A landscape with many valleys, sampled at points; each row gives a point and its height.
A ball rolls from a point to whichever of its 2 nearest points has the largest drop for the distance, and stops where none of them is lower. Distance is the straight distance between rows; heights are no part of it.
k_509 h=305: [101 144 114 154 103 118 101 145 146 152 124 182 175 161 124 168 128  56
 102 138 103 134  93 105 125]
k_252 h=428: [112 133 155 105 144 114  90  87  64 120 150 189 104 138 180  94 170 146
 138 136 169 172 140 154  93]
k_686 h=384: [ 97  92  67  82 100 131 131 106 187 118 168 127 171  93 133 121 134 100
 106 139 165  59 100  72 102]
k_209 h=459: [120 148 153 154  96 162 134 104 130 186 104 148 116 146 124 120 118 116
 138 135 145 133 105 169 131]
k_351 h=511: [139 161 110 197 122 122 172 165 103 143 146 161 131 128  96  71 137 134
 137 154  66 166 142 117 109]
k_485 h=597: [129 112  52 122 162 180 164  99 124  96 141  79 145 135  82 134 110 136
 110 160 138 118  89  77 172]
k_168 h=707: [177  86 118  99 125 161 128 152  92 111 154  94 162 123 130 124 147 153
 129 146 152 101 145 140 141]
k_163 h=270: [136 129 134 100 132  48 128 138 166 115 127 128 140 128 146 158 161 101
  92 126 128 160 115 117 130]
k_544 h=660: [ 83  98 166  58 147 186 160 121 144 164  98 119 133 154 126 101 116 172
 153 127 163  42 111 135 112]
k_317 h=489: [112 159 141 155 160 176 125 160  83 154 142 133 118 141 132 147 149 150
 182 130 118 126 133 161 105]
k_624 h=766: [183 157 130 193 135 126 144 126  79 150 133 134 101 111 122 120 103 123
  72 168 101 150 158 148 150]
k_54 h=473: [101 154 116 144 193 164 139 116  94 169 157 151  90 132 144 144 172 129
 169 122 121 116  94 144  90]
k_872 h=641: [ 95 103  86 109 161 203 123 129 149 141 125  90 140 110 125 149 108 178
 157 152 195  91 105 140 129]
k_502 h=337: [140 168 128  85 195  90 136 133 115  91 119  95  91  89 137  96 161 153
 107 181 186 125 114 161 131]
k_984 h=517: [108 150 135 150 138  72 109 119 130 153 100 141 143 155 145 118 119 110
 133 104 133  75 129 108 199]
k_854 h=383: [155 144 152 109 102 152 114 111 121 107 113 136  78 116 142 158  95 111
 118 134 137 118 124 138  99]
k_741 h=435: [ 66 161 103 108 165 166 140  93 107 149 142 130  94 134 133 195 151 178
 155 132 210 129 118 187  91]
k_128 h=683: [123 123 103 109 140 129 126 117 135  69 119 154 110  89 119  90 128 161
 154  98 130 136 179  83  97]
k_604 h=758: [ 73 103 114  69 142 156 169 178 164 137 121 111 195 101  99 146 183 146
  87 183 128 120 135 174 117]
k_482 h=281: [144 114 162  57 167 115 129 153  97 101 138 125 130 152 128  79 130 141
 142 162 186 144  87 145 133]
k_105 h=475: [156 124 134 144 108 114  93 142 102 179 161 139 137 118 145 120 188  99
 166 134  63 110 155 141 158]
k_945 h=759: [150 141 128 155 140 143 182 117  59 130 151 150 145 142 123 121 112 145
  96 186 117 132 114 133 128]
k_162 h=247: [113 115 142  95 155 153 138 121 148 127  90 137 154 139 113  54 167 117
  93 154 145 168 121 153 107]
k_605 h=336: [106 132 138 153 118 137  97 163 117 134 120 181 155 145 129 157 102  90
 149 142  79 144 139 101 100]
k_723 h=667: [ 39  95 176  61 160 150 140  83 141 155  79 134 153 126 130 130 143 179
 127 149 166  74 103 173  93]
k_633 h=718: [160 118  89 163 142  70 124 101  99  52 168 101 107 132 130  86  85 161
 102 111 111 106 138 151  91]
k_545 h=481: [118 157 123 135 132  63 131 182  98  89 135 142 110 157 109 101 112 110
 171 124 101 154  93 132 130]
k_603 h=313: [129 159 122 138 128  64 112 106 138 111 141 150  96 123 160 141 137  89
 119 152  86 176 112 130 163]
k_160 h=271: [ 82 124 142 139 141 118  61 151 173 140  77 165 118 157 108 159 117 103
 105 130  98 222 134 136 154]
k_607 h=224: [135 158 130 125 136  61 133 156 180 125 118 119 119 117 136 163 113  90
  96 104 139 124 133 155 107]
k_431 h=319: [117 120 180 118 121  81 106 126 144 113 132 171 143 161 177 110 125  77
 102 121  86 129 137  88 106]
k_303 h=233: [110 101 123 138 130 120  68 134 217 162 128 109 130 137 178 139 135  96
 137  59 131 148 130 112 134]
k_441 h=367: [146 146 103 195  97  92  94 124 111 135 132 122 108 133 117  89 111 103
 117 156 121 145 158 102 222]
k_145 h=483: [147 133 119  86  93 164 156 122 121 115 101 111 103 134  51  71  92  99
 102 143 119 132 146 136 152]
k_259 h=508: [152 142 140  89 134 103 183 165 166 106 128  84 126 117  91 110 142 116
 145  85 102 133 150  83 168]
k_454 h=390: [159 147  75 199 111 136 112 113 112 161 147 104 107  87 108  85 150 122
 135 135 112 132 152  68 190]
k_331 h=686: [ 51 117 160  54 171 154 144 137 163 132  54 137 112 135  58 176 116 162
 116 147 164 121 137 152 121]
k_280 h=753: [115 100  75 124 106  99 126  88  95  94 169 127 136 133 143  93 113 148
 153 103 146 139  63 143 112]
k_940 h=691: [152 122 165 111 128 114 108 133 116  87 117 142 175 132 161 115 115 126
  95 135 108 100 158 168  88]
k_235 h=464: [110 151 119 138 138  85 172 176 122  82 112 119 149 133 108 155  76 163
 180 118 142  70 105 110 162]
k_852 h=498: [163 119 134 100 104 136 179 150 144 115 114  71 113 143 100  63 117 124
 125  93 120 127 152 127 174]
k_819 h=530: [134 142 124 165  96 116 115 131 161 146 128 133 105 122 126 120 127  77
 124 104  45  82 180  65 140]
k_946 h=366: [122  98 146 125 155 204  86 107 122 156 132 126 121 122 138 104 166 162
 139 128 169 143 154 158  61]
k_606 h=135: [ 81 116 154 147 129 133  83 127 224 163 111 161 108 141 165 149 157 129
 134  97  77 154 109 132 134]
k_935 h=298: [148  86 141 160  92 189 126  73  98 191 146 144 138 139 167 119 139 146
 140 110 119 136 141 112 133]
k_859 h=579: [ 92 116 147 146 148 124 136 160 158 144  89 113 207 168 114 109 124 114
  95 151 149  57 155 159 103]
k_400 h=394: [ 85 134 130 103 104 140 125 116 169 118  69 155 125  88  88 172 100  97
 101 101 122  76 126 136  80]
k_345 h=456: [ 88 173 117 111 184 153 183 108  89 136 157 132  73 157 131 161 158 158
 201 113 170 139  95 157 115]
k_219 h=474: [187 139 151 153  82 101 125 143 121 172 179 105 106 114 166 111 168  92
 100 145  67 103 170 136 152]
k_530 h=679: [123 116 132 137 135 117 129  90 155 126 121 129 194 128 159 143 136 135
  83 129 139 101 138 124  87]
k_376 h=593: [100 106 118  85 116  96 133  90 140 112 110 154 161 166 134 166  51 151
 119 136 182  83  79  90 160]
k_352 h=364: [137 114 135 143 139  75  71 122 134 131  63 102 143  90 141 180 110 146
 127 110 174 132 187 145 149]
k_565 h=541: [159 131 105 135 113 144 170 137  94  95 170 141 132 114 143 102 148 167
 166 119 112 174 115 103  96]
k_613 h=701: [166 113 158 104 138 169 141 166 115 128 135 110 160 145  95 134 149 105
 131 164 123 143 138 133 118]
k_910 h=411: [ 76 111 101  88 212 167 108 106 117 147 119 119 123 155 134 150 168 192
 149 104 190 133  99 190 123]
k_439 h=545: [126 142 175 108 108  82 133 141  65 122 123 136 114 145 162 142 132 159
 180 117 160  92 147 165 170]
k_954 h=128: [158 110 142 134 136 158 131 103  72 109 122 117 140 130 139 113 174 149
 125 105  69 184 206 118 147]
k_816 h=741: [126 133 127 126  95 147 145 165 157 192 127 115 175 132 101 169 138 114
 138 134 175 134  76 190 124]
k_531 h=527: [159 144 129 179 122 142 161 136 109 141 164 155 143 124 173 109 154 160
 140 145  94 192 138 120 122]
k_13 h=507: [146 155 190 187 177 176 129 168 111 184 128 117  98 121 159 163 152 137
 146 138  85 105 149 169 101]
k_704 h=278: [115 164 113 174  69 149 137 100 154 155 136 163  90 125 105 108 117  79
  78 119  58 122 134 151  87]
k_347 h=194: [144 123 153  84 152  89 150 145 151 117 104 141 140 172 133  76 128 129
  78 132 151 202 126 116 113]
k_772 h=586: [153 119  82 133 169 161 126 133 120 130 135  91 135 145  77  83 122 131
 127 141 121  97 105 116 173]
k_155 h=222: [169 124 151 155 155 109 114 149  54 119 174 160 119 127 175 135 133 147
 163 141  80  95 154 105 121]
k_43 h=627: [102  78  77 105 134 171  89 113 149 102 127 126 177 115 134 135  96 152
 147 123 158  62 100 114 128]
k_324 h=258: [154 113 172 145 139 118  93 144  59 121 144 170 115 117 161  75 131 113
 139 159  75 134 171 102  97]
k_809 h=215: [152 105 154 166  85 172 102 118 139 143 134 151 141 142 140 123  91  96
  97 134  84 156 140  53 143]
k_8 h=304: [149 114 154 158  80 112  77 136 201 148 132 120 134 124 184 133 116 122
 129  81 126 121 144 154 123]
k_501 h=560: [160  95 146 140 138 211 142 132 134 158 148  93  95 155 130 133 122  91
 123 106  68  83 127  94 149]
k_359 h=330: [157 175 118 176 141 108 108 147 102 100 124 130 133  95 157 187 118 142
 136 143 125 125 148 128 109]
k_983 h=629: [130 112 137 152  86 142  83 105 146 143 167 148  57 145 155 121 111 121
 148 129  78 131 100 138 144]
k_594 h=532: [142 160 125 160 129  62 132 116  80 130 125 128 115 141 155 119 114 154
 158 112 122  82 149 138 180]
k_64 h=675: [ 99 146 161 121 176 116 199 111 122 170  61 124 173 140 106 174 173 157
 110 133 112 100 138 134 133]
k_701 h=555: [165 141 123 164 134  84 172 131  70 119 164 146 138 139 157  76 127 170
 178 146 149 129 104  88 105]
k_365 h=650: [ 71 100 134 109 150 193 146 162 185 148 113  97 173 140 138 117  94 195
 138 139 170  62 113 141 110]
k_657 h=62: [147 124 139 113 160 144 165 103 102 119 106 135 133 153 130  56 153 139
 138 100  91 156 165 117 143]
k_721 h=677: [ 51 121 159  52 151 159 118 108 139 138  90 154  86 140 102 148 110 158
 147 132 196  91 134 178  79]
k_166 h=395: [112 119 107 140 171 116  90  81 135  96  58 119 131  91 120 189  95 167
 113 107 188 156 173 142 157]
k_306 h=699: [124 127 130 133 118 118 100 126 156 126 137 152 112  91 157 114 185 123
 183  98  86 185 151  51 159]
k_469 h=308: [118 128 133 110 121 140 116 127 160 143  91 121 103  58  93 160 152 138
 134 140 199 178 168 134 130]
k_693 h=260: [169 116 143 149 161 142 117 172  67 116 158 132 155  96 139 134 151 164
 152 138 119 108 180  87  74]
k_86 h=338: [ 87 141  85 116 122 123 107 131 165 154 116 141 225  79 133 188 167 112
 135 158 148  85 112 108  99]
k_783 h=764: [ 72 126 139  82 148  92 174 171 155 141  96 105 206  96  99 106 176 175
 114 144 126 105 161 169 123]
k_952 h=734: [148 133 100 136  93  93 101 199 148 141 151 102 189 104  97 167 139 104
 144 146 189 121  88 168 127]
k_551 h=706: [117 119 108 136 108 134  89 154 115 134 162 147  95  77 130  94 188 114
 228 122 101 177 126  76 142]
k_333 h=610: [122  86  74  91 130 129 106  92 147  77 136  95 161 167 129 162  63 134
 103 137 161  72  88 125 144]
k_568 h=682: [119 152 186 118 131  83 181 130 152 176  65 107 156 118  96 192 128 117
  95 133 121 128 128 146 140]
k_924 h=708: [ 99 137 165  81 148 132 115 157 180 157  91 158 142 160 104  94 142  93
 116 120 121 132  83 184  59]
k_498 h=546: [168 111 122 155 149 175  98 146 157 137 141 113  81 115 112  94 105  83
 135  93  62  95 158  82 131]
k_883 h=713: [159 108 124 128  89 119 103 141  82 132 148 114 155 102 139 106 135 154
 147 168 156  78 176 132 144]
k_260 h=454: [126 147 125  72 116  87 140 151 112  42 122 124  62  95  77 122 112 130
 145 133 110 140 107 132  78]
k_717 h=358: [113 164 109 109 211 109  98 127 113 119  87 121  98  90 104 108 156 162
 117 155 198 158 145 188 126]
k_245 h=315: [111 136 116 137 120  73 157 126 188 138 147 142 150 158 177 125 145 103
  96  83 129 160 123 114 155]
k_786 h=326: [108 103 140 116 162 220 147 133 168 154 124  98 178 105 140 119 175 174
 136 135 173 156 140 140  67]
k_811 h=293: [172 145 135 175 168 146 136 149  84 118 149 107 122  88 166 160 143 182
 139 124 122 124 197 144  83]
k_827 h=441: [156 165 112 141 121  71 192 157 136 127 139 101 186 116 133 129 155 132
 100 148 135 103 136 115 127]
k_822 h=274: [114 145  97 178  91 111 143 142 138 130 135 149 203 133 103 181 149  85
 114 116 100 114 128  99 113]
k_664 h=381: [113 159 114 123 194 132 103 124 129 151  99 110 122 132 116 126 161 161
 126 124 169 122 123 213 122]
k_5 h=309: [160 133 140 112 181 105 118 160 104 100 155  80  90 131 124  99 133 147
 149 173 193 158  86 159 150]
k_687 h=453: [153 136 120 112 110 129  83 124  92 138 156 137 122 101 141 116 188  98
 130 130 127 142 119 162 124]
k_870 h=654: [106 143 107 158 116 111  31 122 163  97 142 153  57 113 135  92 124  61
 134 137  94 151 117 114 146]
k_889 h=726: [153 144 132 102  95  66 113 191 136 130 118 115 152 107 107 137 146 132
 155 133 164  85 121 155 126]
k_344 h=668: [113 152 117 121 179 142 169  87 145 131 102 118 164 118 139 181 142 154
  98 148 131 107 113 139 117]
k_87 h=178: [141 125  95 194 110 116 129 132 139  83 167 130 128 153 128 165  80  88
  95 106  67 101 136 145 114]
k_465 h=412: [120  79  90  80 113 102 100 135 156  86 171 106 184 142 138  72 132 109
 129 116 170  65 110  97 114]
k_156 h=292: [124 138 101 171 147 173 138 123 161 123 140 113  78  92 148 100 113 171
 185  83 114 159 139 114 120]
k_784 h=688: [143 146 166 118 119  97 162 177 155 150  92 111 167 163  89 149 148  76
  83 124 119 129 151 125 159]
k_722 h=609: [149 110  72 121 143 120 152  92 100  75 170  77 130 151  94 132 124 114
  93 137  99 159  79  68 162]
k_929 h=565: [103  91 107  54  76 113 136 125 178 130 138 120 153 117 121 114 105 157
 108 131 175  90 118 161 130]
k_736 h=314: [ 93 123 125 178 141 154  96 166 167 122  96 150 160 153 127 158 127 102
 138 132  83 198 146 100 129]
k_173 h=288: [146 128 177 137 146  98 142 166 148 124  82 116 108 125 154 156 105 169
 136 111 129 181 177 103 186]
k_234 h=553: [140 146 126 163  70  65 106 143 121 131 119 127 137 153 113  55  93  96
  92 137 150  91 173 155 128]
k_348 h=763: [111  91  88 141  81 117  92  91  85 107 190 137 129 143 152 123 125 124
 182 107  97 161  54 124 128]
k_41 h=442: [139 135 172 111  85 141 173  97  89 176  84 139 150 172 107 137 119 127
 108 146 158 121 114 165 167]
k_500 h=365: [ 80 127  59 102 139 147 143 104 154 139 149 131 189  72 140 139 144 120
 115 158 134  45 102  94 102]
k_425 h=451: [133 122 165 123 103 164 128  94 146 179 109 115  58 155 154 111 123 131
 125 104 134 167 105 177 175]
k_437 h=554: [105 136 168  98 117 114 132 104  86 143 129 146 105 154 154 167 149 151
 175 103 112 130 141 146 189]
k_218 h=230: [ 89 150 117 181  77 117 105  99 177 147 140 167 108 158 148 149 133  72
  85 109  53 111 121 169 122]
k_285 h=564: [113 100 130 111 178 145 118 156 161 136  78  71 196 161 111 125 143 130
 129 117 148  92 131 152 136]
k_296 h=520: [130 148 148 125 127 119 167 138 175 120 125 105 107 129 129 115 130  96
 115  76  71  78 165  61 146]
k_805 h=160: [112 152 139 135  89  84 163  99 160 117 138 143 101 171 140 185 107  63
  68 109  74 126 114 158 145]
k_190 h=700: [ 97 117 160  71 142 132 120 168 166 148  97 145 125 145  61 107 100  95
  97 152 159 107  84 161  92]
k_341 h=578: [ 73  87 111  67 106  87 121 103 188 149  98 137 149 127 113 148  84 159
 121 139 197  78  99 131 139]
k_144 h=408: [153 135 169 108 133 158 170  93 121 126 121 135 112 127 161 140 116 148
  79 130 158 144 136 144 126]
k_211 h=598: [132 124 136 163  61 126 143 123  93  96 150 117 125 148 131 150  75 143
 147 125  97 176  91 130 145]
k_690 h=216: [ 83 114 161 118 152 138 104 122 168 155  95 171  93 151 160 158 148 128
 122 126  77 216 136 141 135]
k_902 h=568: [154 118 101 161  67 128 125 126 113 158 137 134 154 134  93  41 102 119
  96 139 146  86 173 147 101]
k_589 h=551: [138 118 123  70  88  99 129  91 135 132 130 130 141 110 151  82 141 141
 129 108 177  99 119 160 135]
k_379 h=433: [142 117 141 133  97 130  82 104  77 145 167 159  88 104 166  86 148 133
 140 117 152 160 142 143 126]
k_817 h=457: [185 176 147 164  96  91 144 162 106 168 150 117 166 104 155 137 180 114
 112 163 123 119 156 141 145]
k_874 h=725: [118 111 148  85 152 174 123 128 144  85 114 155  98 153 123  95 103 111
 150  90 108 133 124 126  79]
k_198 h=385: [169 118 156  95 113  71 148 177  93  55 156 114 124 123 129 174 116 151
 139 137 133 154  95 117 137]
k_758 h=752: [153 109  79 170 142 140 181 102  85 105 143 109 165 170 118 146  77 169
  96 168 136 132 103 121 134]
k_240 h=398: [ 93 108 118 102 163 159  71  78  84 125 136 145 119 142 142 105 176 155
 112 157 197 147 144 155  81]
k_774 h=536: [141 128 117 120  76  73 130  94 109 133 135 122 136 143 138  87 113 114
  93 116 153 114 123 143 169]
k_116 h=476: [113 143 145  95 142 114 172 143 131 130  81 116 125 126  98 176 104 158
 159 114 135  42 122 125 157]
k_844 h=674: [122 152  99 174 133 118 116 113 151  79 141 140 125 100 124 113  95 123
 133  91 126 110 148  51 101]
k_793 h=245: [171 129 116 197 150 159 146 127 144 127 167 145  86 103 133  98  94 168
 133  85  89 142 138  98  84]
k_663 h=743: [167 131  76 162 125 100 183  89 100  95 168  79 149 112 137 164  93 162
  79 139 113 111  95 116 117]
k_731 h=259: [167  88 141 184 102 175 135 109 106 182 136 142 129 146 158  93 119 139
  87 155 118 147 147  90 139]
k_939 h=166: [117 166 117 131 119 101 108 126 178 119  96 113  99 101 110 126 114 109
 112  92 122 162 140 170 122]
k_73 h=362: [161 144 149 129 119  69 120 151 122  97 141 128 117 106 167 193 122 145
 168 125 150 143 113 136 128]
k_652 h=253: [120 115 155 102 173 131 133 129 104 122  91 126 123 136 129 141 136 165
 114 130 171 180 161 114 184]
k_963 h=175: [126 124 172 142 141 176 134 117  56 138 145 137 125 176 138 128 165 130
 124 134 103 202 222 112 162]
k_626 h=744: [125  94 101 110  90 114 114  96 135  79 168 132 137 152 144  72  98 111
 118 130 147 153  56 127  74]
k_413 h=692: [122 139 145 104 132 121  96 127 127 110 118 162  91  89 152 128 137 122
 167 100 149 173 155  69 136]
k_760 h=731: [149 128  82 195 146  80 144  85  79  83 168 117 122 136 146 121  84 150
  93 128  86 145  93 124 105]
k_350 h=440: [135 142 115  61 183 161 133 140  98  60 126 134  69 110  75 118 115 125
 140 156 119 118 114 134  92]
k_395 h=772: [156 191 122 210 117  72 154 132 114 111 141 135 105 124 139 100  93 122
  85 169 114 169 151 119 131]
k_746 h=467: [116 172 122 111 156  67 127 146  81  77 125 120  68 104  98  90 148 113
 149 152 100 140 115 119 124]
k_496 h=431: [149 145 123 145 108 119 120 165 160  74 105 109 139  96 111 157  87 123
 131 105 117  71 181 126  91]
k_375 h=410: [152 142  82 167  99 115 146 137 128 129 147  82 142 103  97 124 150 115
 167 105 104 141 127  63 196]
k_370 h=436: [150  87  82 116 103 116  70 129 146  53 180  74 146 121 124  78 113 129
 115 119 152  71 112 117 102]
k_30 h=720: [156 129 153 134  91  94  92 174 113 136 117 135 163 117 140  92 134 112
 171 114 142  82 156 106 154]
k_388 h=318: [151 144 104 123  74 166 140  60 141 142 146 170 121  90 119 114 126 100
  89 106 105 139 114 133  77]
k_312 h=246: [143 114 176  84 149 119 130 132 120 114 143 147 104 146 156 102 120 113
 112 155 161 204  85 137 120]
k_157 h=694: [134 123 171 127 131 136 145 172 129 165 105 117 172 174 110 114 161  78
  97 170  92 139 125 116 139]
k_980 h=429: [130 109 194 101 102 161 166  74  77 156  97 127 134 153 146 161 112 142
  77 179 167 114 124 146 144]
k_161 h=623: [156 105  54 168  91 123 152 103  87  91 176  65 112 159  94 104  94 115
 101 135  84 171  67 109 147]
k_650 h=771: [139 105  92 125  99 169 109 122  92 137 183 137 149 134 134 148 151 105
 172 125 110 151  65 102 133]
k_121 h=754: [ 92 125 109 115 137 169 154 174 145 143 108  99 183 122  76 172 153 158
  99 195 157 142 124 207 132]
k_404 h=659: [105 143 106 126 195 112 149 129 169 143  83 108 147  98 137 164 135 153
 108 165 184 125 120 117 120]
k_521 h=748: [109 134 103 124 132 113 139 149 134 169 105 113 179 154  87 169 147 123
  92 167 169 113  93 193 140]
k_825 h=425: [137 157 114 160 113  84 170 165 122 150 148 108 151 130 115  99 153 104
 127 145 117 117 124  67 172]
k_422 h=355: [ 94 117 124  93 115 134  91 114 128 153  80 151 126  74  84 193 163  83
 119 129 130 150 141  69 152]
k_119 h=414: [107 151 121 119 112 100 119 151 160  92  81 148 173  93  71 174 113 115
 118 112 111  66 174  98  92]
k_443 h=291: [149 123 168 127 137  96 115 142 125 137 139 161  99 153 170  91 113  88
 115 158  65 100 148  62 121]
k_402 h=524: [133 137 165 165 193 175 111 141 105 184  95  84 125 133 123 142 158 112
 140 111  94  66 123 164 147]
k_781 h=374: [ 96 128 165  84 107 133 102  90 153 147  71 145 116  78 110 181 119  83
 130  97 118  95 128  95 121]
k_460 h=643: [ 99 120 121 135 118 120  63 108 182 125 143 142  28 130 139 120 147  94
 157 138 104 171  93 137 167]
k_644 h=127: [162 130 132 119 171 143 173 101 112 138 126 148 111 126 128  77 153 135
 104  90  54  91 160 115 109]
k_875 h=497: [136 140 118 151 101 130 156 182 105 111 135 146 121 154  79  71 125 119
 158 133  94 174 117 160 131]
k_27 h=289: [135 118 157 126 171 186 171 104 174 163 113 125 174 142 145  88 173 153
 101 134 170 158 122 129 109]
k_313 h=191: [177 116 117 159 173 168 145 107 110 128 146 132  96 107 118 133 104 160
  93  69  55 116 157 114  82]
k_755 h=584: [159 109 128 156  55 130 134  99  39 125 195 138 135 141 151 162 116 161
 159 138 122 164 117 137 129]
k_991 h=501: [ 95 128 169 109 142  96 114 148 142 155  90 166 128 164 134 145 112 115
 152  97  94 106 111 110 161]
k_680 h=487: [ 89 115 190  89 161 128 160 149 142 141  64 128 129 157 121 164 104 120
 146 115 135  65  92  91 151]
k_486 h=570: [154 135 142 140  83  78 145 108  43 130 176 156 131 148 171 106 120 166
 144 161 157 139  92 153 118]
k_890 h=94: [128 150 115 150  96 119 150 126 147 112 133 111 114 173  92 160  92  57
  76 102 102 101 114 131 151]
k_653 h=733: [130  95 131  88 107 140 141 126 147  68 120 129 127 149 104 102  83 131
 145 102 138 129  80 108  96]
k_618 h=614: [150 121 129 175  61 125 117 120 118 115 171 120  50 152 135 154  65 127
 129 128 102 129  87 175 142]
k_189 h=353: [153 100 168 114  53 101 107 118 147 153 156 131 138 123 208 145 139 115
 156  92 111 143 123 123 144]
k_975 h=334: [118 142 150 165 151 163 117 128 151 118 149 121  50 119 159 136 131 160
 167  82  89 190 156 161 125]
k_645 h=333: [110 169 127 132 119 150 136 138 130 175 121 129 121  58 125 138 196 157
 165 128 204 191 183 113 136]
k_18 h=640: [141  85  63 170  79 127 156  83  99 122 193 105 125 172 104  88  88 129
 109  91 105 101  78  95 135]
k_318 h=282: [128 122 118  71 160 133 109 111 130 132 105  96 120  85  92 162 137 162
 134 147 199 171 148  90 177]
k_193 h=354: [166 135 131 133  80 120 124  96 155 124 144 138 119  85 141 136  94  89
  65 135 139 136 122 126  96]
k_78 h=238: [141 123 102 149  72 108 124 156 145  76 149 123 167 146 119 172 122  86
 114  93  60 120 155  98 125]
k_771 h=397: [107 144 112 168 140 178 114  68 109 176 147 138  76 120 167 118 155 144
 157 105 165 196 139 169 122]
k_892 h=342: [136  98 132 126  83 143 118  68 119 177 145 156 152 152 196 133 132 138
 161  75 130 116 102 135 132]
k_63 h=335: [107 138 132  94 113 119 123 159 131 168 101 148 153  89  76 215 174  98
 156 117 129 146 106 111 132]
k_39 h=363: [126 131 110 129 136 158 101 101 116 172 152 140  98 101 151 114 178 164
 162 121 217 222 145 122 140]
k_886 h=310: [103 124  90  93 124 125 141 162 130 116 118 171 211  97  92 208 145 125
 136 142 124 124  99 108 108]
k_788 h=779: [135 111  90 147 124 166 109  93 128 134 148 134 113 116 133 165 156  92
 142 107  75 160 114 100 159]
k_51 h=693: [ 61 127 134  60 173 147 149 130 167 169  60 158 107 120  49 131 115 115
 118 158 177 127  89 136 103]
k_459 h=651: [102 121 117 119 197 163 119 127 168 168  85 106 147  90 121 156 158 155
 155 138 186 108 115  96 131]
k_906 h=664: [103 141  88 196 129  91  70 122 157 103 135 145  87 110 124  96  94 100
 139 128 128 138 126  73 142]
k_751 h=426: [125 148 152 134 135 172 136  68 125 179 139  95  49 133 183 119 145 148
 128 103 174 153 134 174 143]
k_675 h=455: [153 124 118  89 167 178 167 142 107  77 152 108  99 114 102  94  81 146
 111 170 129  90 108 141  90]
k_17 h=450: [144 143 118 132  91 134 173 166 130  67 104  86 133 126  87 147  56 150
 154 111 123  91 145 120 143]
k_765 h=343: [132 141 116 153  94  88 100 107 117 138 156 128 106 150 136 125 132  96
 113 164  96 166 105 104 215]
k_201 h=703: [162 101 124 122 128  87 105 127 117  43 140 107 155 128 151 105  92 162
  91 137 132 135 166 177  95]
k_181 h=409: [136 129 137 113 118 191 104 134  96  88 165 154  65 110 121 171  90 116
 170 122 124 111 122 134  56]
k_600 h=348: [120  98 141 145 119  91 139 155 168 127 154 157 163 182 186  98 145  76
 121 102 107 136 120  65 134]
k_494 h=427: [114 150 126  73 144 179 100 126  96  70 155 146  46  83  95 131 109 130
 152 141 162 112 132 134  75]
k_942 h=544: [132 106 141 161 169 153 104 157 135 162 101  99 173 187 129 114 145 113
 147  96  85  80 138 162 123]
k_849 h=573: [169 134 129 139 138 183 154 134 108 142 118  94  95 157  98 135 106 103
 137 138  96 108 119 135 177]
k_187 h=469: [143 122 121 109 107 189 141 142 141 108 123  99  87 126  75  73  56 128
 123 155 146  67 137 132 118]
k_88 h=218: [131 131 137 158 163 169 140 142  74 116 108 129 128 150 127 129 138 168
 130 152 160 218 188 114 157]
k_253 h=324: [142 126 138 146 124  39 108 163 161 138  93 105 136 114 142 126 119 145
 142  94 149 154 198 118 177]
k_204 h=717: [108 139 168 102 166 160 109 131 151 121 112 169 112 127 140 111 141  92
 136 124 102 140 102 159  70]

For each start below, name the point where the ball stops.
k_751: k_657
k_219: k_939
k_116: k_886
k_402: k_347

For each start below, name every point that the ball comes to, in order.
k_425: k_751 k_771 k_39 k_645 k_469 k_318 k_652 k_88 k_963 k_954 k_657
k_439: k_594 k_984 k_991 k_680 k_116 k_235 k_17 k_496 k_119 k_400 k_781 k_422 k_63 k_886
k_285: k_942 k_402 k_13 k_317 k_54 k_345 k_741 k_910 k_664 k_717 k_502 k_5 k_482 k_312 k_347
